A landscape with many valleys, sampled at points; each row gives a point and its height.
A ball rolls from a point to the lowest of its 2 nearest points, and stops where none of them is lower. Distance is the straight distance between rows; heights are no part of it.
J_805: [-12 -29 -29 -54  -7 -36  21  12 -11 -73 -58  18  35   5  22  18  23  -3
 -18  28   0   8]  h=285
J_439: [ 26 -21   9 -19  15  18  20  -6   9  -2  31  25 -19  25  10 -24  -4  20
  17  28 -11  43]  h=755
J_236: [  1  -6  14  42   5   3  -6 -28  28  25  -3 -13 -13 -36  -9  29 -34  29
  14  22 -11 -21]  h=566
J_560: [ 30  28  -3  -7  15  22   5   9   7  37  11   4  30  23  27 -39   4 -33
  30 -48 -12  -4]  h=396
J_495: [ 21   8  38  66  26 -18  10 -29 -28  76  14  10 -10  54  22  -4  25   7
  17   4  11  -8]  h=454
J_751: [ -5 -32   3  12 -13   0 -12  -4 -26   1   8 -12  -4 -32   5   0   6   2
   2  -9  26  48]  h=506
J_157: [-25  15  13  64   6 -38  -8  -1  -1  37  -7 -22  12  -4 -28 -20  -3 -27
   4 -17  70  -6]  h=522
J_34: [-63  36  16 -46  12  -7   1  34 -33 -38 -55  -1  18  11   5 -25  -4 -32
 -40 -17  -4 -45]  h=248
J_239: [ 30   8  -4 -22  -6  23  -1 -53  26   9   5   7 -10   4  33   4 -10  25
  38 -30 -41   1]  h=60
J_867: [ 15 -18  45  19 -17  -2  -1 -28   2  -2  12  -7  -1  28  56  10  14  64
  16  20 -53  22]  h=648
J_186: [ -1 -25  20   2 -56 -17  -4 -17  -1 -35  24 -21  -8  24  46   6  12  59
  18   2 -42  44]  h=636
J_345: [-17 -11 -36 -11 -51   9 -47  -9  38 -38  -5  -6   7 -19  -4  36 -34  48
  16  24 -40   1]  h=237
J_611: [-38  38 -14 -60   5   8 -13  42  11 -25 -37  -8   9  -5  -5 -20   2 -32
 -35 -44  14 -35]  h=208
J_342: [-44  12  15 -46  21 -10  21  18 -15 -42 -68  -4  20   0  -6  26  -5 -29
 -60  13  11 -50]  h=287
J_695: [  7  15  -6 -38  29 -16  23  28   2   1   2  23 -19  29 -12  18   1  -5
 -32  26 -25  15]  h=359
J_63: [ -3 -23   5  31 -29  23 -27 -28  39  -4  -7 -10  -2 -37  -5  18 -36  46
  36  43 -26  -5]  h=605
J_746: [ -8 -69 -29 -28 -50 -17 -18 -10 -18 -61  -9   7 -12 -33  22   9  13  26
  22   3  22  35]  h=594
J_254: [  9   6 -11 -11   0  26   0 -22  43 -11   0   8 -14 -27   4  17 -28  22
  30  -8 -34   0]  h=115
J_145: [ -3  -1 -15 -25 -33  25  -7 -23  21   2  -3   2   4  -6  38  30  -4  46
  48 -57 -26   6]  h=118
J_161: [ -2  40 -13  25  -5  25 -12 -40 -13  53   0   5  21   1  33   2  19 -28
  30 -69  20 -43]  h=492
J_337: [  7 -58 -28  -2  -5 -29 -12   1 -14 -72 -11  24  10 -19  11  35  -2  28
 -13  67 -15  18]  h=300
J_975: [ 19  -4 -18 -11  12  18   3  -7 -41 -10  43   9  -3  17 -28   3  19 -24
 -65   7   8  12]  h=661
J_998: [  9  52 -13   7  13   6  12 -24   2  45   9 -10  15  13 -20  -7  -5 -39
  -2 -64  12 -26]  h=399
J_714: [ 21 -20 -23 -54  16 -14  21  27 -16 -38   0  30  -6  41   4   2  23  -6
 -34  21  -3  24]  h=342
J_581: [-13 -31  12   9 -14   0  -6 -22   2  -9  11   4 -12 -31 -18  16 -16  27
  -3  24  -5  26]  h=466
J_453: [ 18  -6  -6   9  -7  -7   0  35 -35 -13  33  -6  19   2  13 -22  21 -21
 -23 -14   4  54]  h=296
J_363: [ 13   8  -9   5  36  -2  23  -5   1  16  17  10 -20  13 -30  23  -7   5
 -28  23 -17  -7]  h=379
J_435: [  3   8  31   9  17 -23   7  16  39  27 -26  -1  -7 -23  14  12 -16   3
  59  -3 -13  -2]  h=500
J_27: [ 25   1  32 -10  37  16  33  -7  15  25  17  28 -35  19 -19 -34   9  -6
  20  21  10  12]  h=748
J_837: [ 12 -49 -13 -11 -26 -31 -13  -9 -27 -72  21   6 -18  12  19  18  12  50
 -16  46 -30  33]  h=344
J_970: [-50  20 -15  -7 -15   7 -18  34  -5  22 -19 -31   3 -19 -34  10  13 -25
 -16 -65  63 -46]  h=116
J_248: [ 10  -9 -42   3  -2  -7   0  17   7 -34   3  20  -5  21  -4  32 -11  37
  -8  66 -46   9]  h=173
J_525: [-16  -1  16  49 -10 -22   6 -17  19  29 -12 -14 -18 -34 -38  31 -11   6
  12   0  29 -13]  h=585
J_782: [ 16  48   3  43  19  -5   5 -70  27  49 -10  -9 -24  11  12  42 -15   6
   6 -26   1 -67]  h=455
J_517: [ 10 -25 -29 -36 -26  -3  -2 -10  35 -30  -6  13 -18 -20   2  -2 -10  34
  28 -22  -9  28]  h=174
J_134: [  0  33  -4  23   9  -6  17 -30  19  37  -5  -6 -14  -2 -12  31 -13 -12
 -10 -49   8 -31]  h=424
J_29: [ 11 -31  23  32  16  11   5 -16   0  17  30  21 -34  19 -36  12 -13  30
  -3  69  -9  -4]  h=385
J_475: [-45  10   9 -10  18 -28   6  -2 -31 -24 -57 -12  26  -3 -29  29   2 -42
 -68   5  44 -50]  h=327
J_305: [ 26 -20  -3  -2  11   8   5  44 -34 -20  25  11   8  20   6 -53  37 -35
 -18  26  15  32]  h=269
J_839: [ 16  -2  14 -24  39   2  18   5  36  10  -1   8 -25 -23 -19 -22 -11 -11
  11  21   9  13]  h=739
J_180: [-27 -35 -14  23 -31  15 -32  -3  25 -10  -8 -13   1 -60 -27  50 -33  36
  24  21   3 -12]  h=639
J_100: [ 33  -4  14  34  -5  38   9 -18 -31  23  46  -9  -3  15  11 -41  15   0
   5  -2   2  16]  h=206
J_720: [  6  23 -21 -22 -23 -12   4   7  32   7 -20  11   0  -7  36  44 -15  32
  54 -29 -46   1]  h=172
J_241: [ -5  -1 -26  -1 -24 -14  -4  11  16 -11  -6  13   8  10  25  42 -16  46
  11  -5 -60  22]  h=212
J_713: [ 20 -18  27  -2 -10  31   7 -30   1  -3  46   7 -20  42 -17   8 -10  50
 -12  53 -27  14]  h=370
J_385: [  6 -17 -14 -19  -5  20  -9 -29 -16 -24  47   0   7  -6 -16  -6   0   6
 -31  -4  13  29]  h=650
J_301: [  9  19  -1  -7 -15  57 -15 -48  -9  26  11   4  25 -11  39  -6  14  -6
  35 -65  -8 -37]  h=525
J_105: [  4  32   6  23   6   5   0 -37 -20  54 -10   8  12   9  35  35  10  -4
  24 -43 -19 -28]  h=456
J_409: [  6  18  15  41   9  -4   9   0  42  35 -22   1 -11 -11   9  24 -23  18
  47  36 -30 -14]  h=530
J_701: [  4 -10  -5 -14 -38  30 -12 -34 -15 -19  31 -10  10  -4  19 -20   6  24
   6 -26 -11  35]  h=637
J_758: [ -4  -7  45  61  -5 -15  -4 -36 -15  56 -14  -9  -9 -27  26  13   6  16
  50  -5   2   8]  h=152
J_59: [-28 -40  24   7 -38  17 -22 -32 -16  -8  35 -24  15 -30 -15  24  -9  36
 -13  -8   9  15]  h=432
J_87: [ 48  11  -6  30 -23  25   5  24 -18   1  53   8  27  23  51 -53  29 -15
  12 -33 -20  26]  h=487
J_690: [ -6   5 -17 -72  20 -14  16  23 -20 -55 -42  11  18  20  20 -20  21 -21
 -41  21   7   8]  h=321
J_912: [ 36 -30  13  -3 -20   8   4 -23  -4 -16  29  -1 -19  16  30 -41  14  34
  31  10 -16  61]  h=763
J_851: [-20 -14  -5  -4  36 -33  15   7 -36 -14 -23  15  23  -2 -36  46  11 -24
 -65  36  30 -27]  h=373
J_613: [ 22  52   7  34  16 -10  17   6 -26  64  18   0  21  59  11 -34  25 -34
   2 -20   8 -14]  h=397
J_783: [-13  32  35 -12  35 -26  23  25  39  13 -21 -10 -48  11 -28 -12 -32 -22
 -16  32  13 -48]  h=436
J_780: [  5  22 -34   2  18   2  -1  36  53 -10 -19  -2 -21  -8 -20  37 -33   3
   5  35 -35 -12]  h=77
J_673: [-17 -23 -21 -24   4  14  -8   4   1 -15 -12   0   3 -55 -25   9   3  -7
   3 -15  42   7]  h=696
J_762: [-13  29   7 -61  30   3  16  29  -1 -18 -16   2  -3  20 -12 -54   4 -38
 -38   3  -2 -14]  h=694
J_487: [ 11 -22  -1 -12  40  17  10  12 -49 -15  30  30 -16  37 -31  -5  25 -26
 -49  43  24   5]  h=670
J_599: [-14 -10 -24 -10 -19 -14 -11  25  -4 -13 -20   8   3  -9  -5  69 -14  25
 -18   7 -32  17]  h=184
J_313: [ 20  21 -13  13 -31   3  -9  45  -1  27  29   2  60   3  -8 -50   3 -56
 -27 -31  -8 -15]  h=448
J_287: [ -4  48  47   7  38 -36  27   5  40  35 -12 -24 -35  35 -11 -25 -23 -27
  22  -1  25 -42]  h=451
J_779: [ 22  36  22  24  25 -15  11 -21  -8  58   1  -1   4  35  34  -2  15 -18
  21 -20  -8 -13]  h=422
J_20: [-21 -54  -3   0 -36 -10 -14  24 -16 -23  -9  -2  -1 -43  10  14  19  33
  32 -10  28  37]  h=551
J_112: [ 11  -7  21  32 -23  -1 -12 -23  24   8  -5  -4  11   5  38  29 -12  59
  40  34 -63   2]  h=664
J_327: [ 40  14 -16   0 -26   6   2  43  -1  -8  39  10  32  -2  30 -61  11 -39
  -7 -34 -11  11]  h=471
J_926: [ -2   3 -66  10 -16  17 -26  11  33 -47 -21  -1   7   5   2  37 -31  30
  15  45 -54   3]  h=202
J_910: [ 16   7  10   6   5  25   8   2  11  22  10  -6  11 -23 -15 -60   2 -49
  21 -34  37   4]  h=338
J_194: [  7  -5  30  22   3  11   7 -38 -18  34  10   0  -3 -16  40 -13  15  12
  40 -13 -10  21]  h=58
J_905: [-30   0  10  33  -2 -20  -7   9 -12  36  -9 -19   6 -25 -25  20  -2 -20
  -3 -26  36  11]  h=552
J_989: [ -8  40 -18  23 -17   0 -13  14  -1  36  16 -18  48  10 -14 -34   1 -54
  -8 -61  21 -25]  h=423
J_499: [ -3 -13 -24   1  18  -6  -9  27  40 -30 -41   3  -3 -39 -19  30 -22  -4
  -4  45   0 -15]  h=154
J_147: [ -9   8 -47   0  11  -6  -3  35  15 -32 -30  12  10   5 -20  62 -18  15
 -32  38 -42 -10]  h=132
J_220: [ -5 -43 -19 -12 -59  -9 -21 -13 -12 -43  16 -13  -8  -1  23   4  12  43
  12 -22  -4  50]  h=622
J_925: [  3 -25 -25 -41 -20   9  -7  18  14 -23  -5  -2  -4 -24   4 -39  12  -1
  31 -34  19  40]  h=230
J_393: [ 32  -1  39  29 -11  27  -2 -27 -35  18  25  -1  -3  27  57 -24  28  21
  21 -12 -25  24]  h=156
J_283: [ 11  15 -26  -9 -29  64 -10 -25   4  19  29  -9  20 -17  -3 -28  -3  -7
  27 -64   7 -11]  h=550
J_941: [-16  22  21 -29  44   8   9  37 -24  15   7   0 -16  51 -20 -62  16 -46
 -26  21   5 -14]  h=685
J_889: [ 44 -19  -2  11   9  34   7   2 -25 -16  58  11 -13  15   3 -50  23 -13
 -18  29  15  36]  h=242
J_793: [-28 -18  38  43 -40   8 -23 -42 -29  27  14 -31  18 -20   0  33   1  39
   0 -15   1   6]  h=392
J_70: [-27   9  16  -9  15 -12 -13  37 -23  -8 -12 -13  26  -4 -19 -64   8 -53
 -30   2  19 -16]  h=368
J_665: [-42  24  19 -13  32 -21   2  13 -14 -24 -24 -10 -17  17 -29 -61  -8 -52
 -47   9  33 -45]  h=400
J_57: [  5   2  -8  10  -4 -15  -8  36 -30   8  15  -6  26 -12 -22 -31  21 -46
 -35  -7  25  12]  h=329
J_810: [ -1  22  36  17  40 -23  28   1  34  38 -26  -9 -26  -9  -3  -8 -22 -17
  42 -13  17 -20]  h=470
J_835: [-29  29 -29 -39  -3  15  -6  15   8  -8  -8 -15   6 -10 -35   5  10 -35
 -38 -57  38 -34]  h=166
J_82: [ -8   5 -12 -42  -5  17  -9  17  16   2 -11 -14   2 -28 -10 -37   2 -36
  33 -45  31   4]  h=286
J_606: [ 21 -38   3 -11 -10  -1   5 -12  -5 -42  54  11 -29  47   5   7  10  55
 -27  48 -31  27]  h=362
J_24: [-11  -5   9 -40  23  -6   2  17  30 -18 -33  -6 -19 -48 -21 -17  -9 -17
   9   2  24  -5]  h=720
J_663: [ 13  45   9  -2  19  -2  13  24 -11  28  14  -4  10  21  -9 -39  12 -41
   3 -36   1  -4]  h=376
J_806: [-16  10  -2   6  37 -29  15  26   0   7  -9  12 -14  20 -41  37  -7 -15
 -43  49  11 -22]  h=404
J_11: [-35  39  27 -24  42 -36   8  13  14 -24 -37 -14 -45  30 -19 -20 -33 -33
 -39  18  16 -61]  h=421
J_361: [  6   5   6  -4  32  -1  12  34 -35  20  27  16  -2  49 -34 -33  17 -31
 -44  23  31  -1]  h=678
J_231: [-25 -29 -25 -10 -15  14  -7  11  29 -16 -20  -6 -12 -59 -34  46 -22   4
   7  -4  41 -26]  h=671
J_865: [ -7 -19  57  53 -23   4 -26 -48  -8  35  -2  -7   7 -14  29  26   0  46
  32   9 -20  -4]  h=304
J_179: [ -9 -24 -30 -36  -7 -18  -6  24   4 -37 -39  11  12 -14  12  33   8   9
 -15   0  -6  23]  h=235
J_429: [  4  20  24  69  14 -39   7 -31 -22  67   2 -10   3  12   3 -12  13  -8
  19 -10  46  -3]  h=488
J_232: [  6 -37 -36   3   8  -7  -7  20   7 -55 -40  21  21 -29  -6  34  -7  11
   9  71   4  -3]  h=236

For each start below, name the point where the ball stops.
J_851 -> J_970
J_525 -> J_663
J_29 -> J_780
J_867 -> J_194

Call two points neighbours if one is among the 2 nearest of the other. Go from one point of each pair to the other, from neighbour to neighbour, staying as low as possible. Name the highest point that can't be avoided.
J_194 / J_599 -> J_87
J_970 / J_780 -> J_806
J_239 / J_599 -> J_241
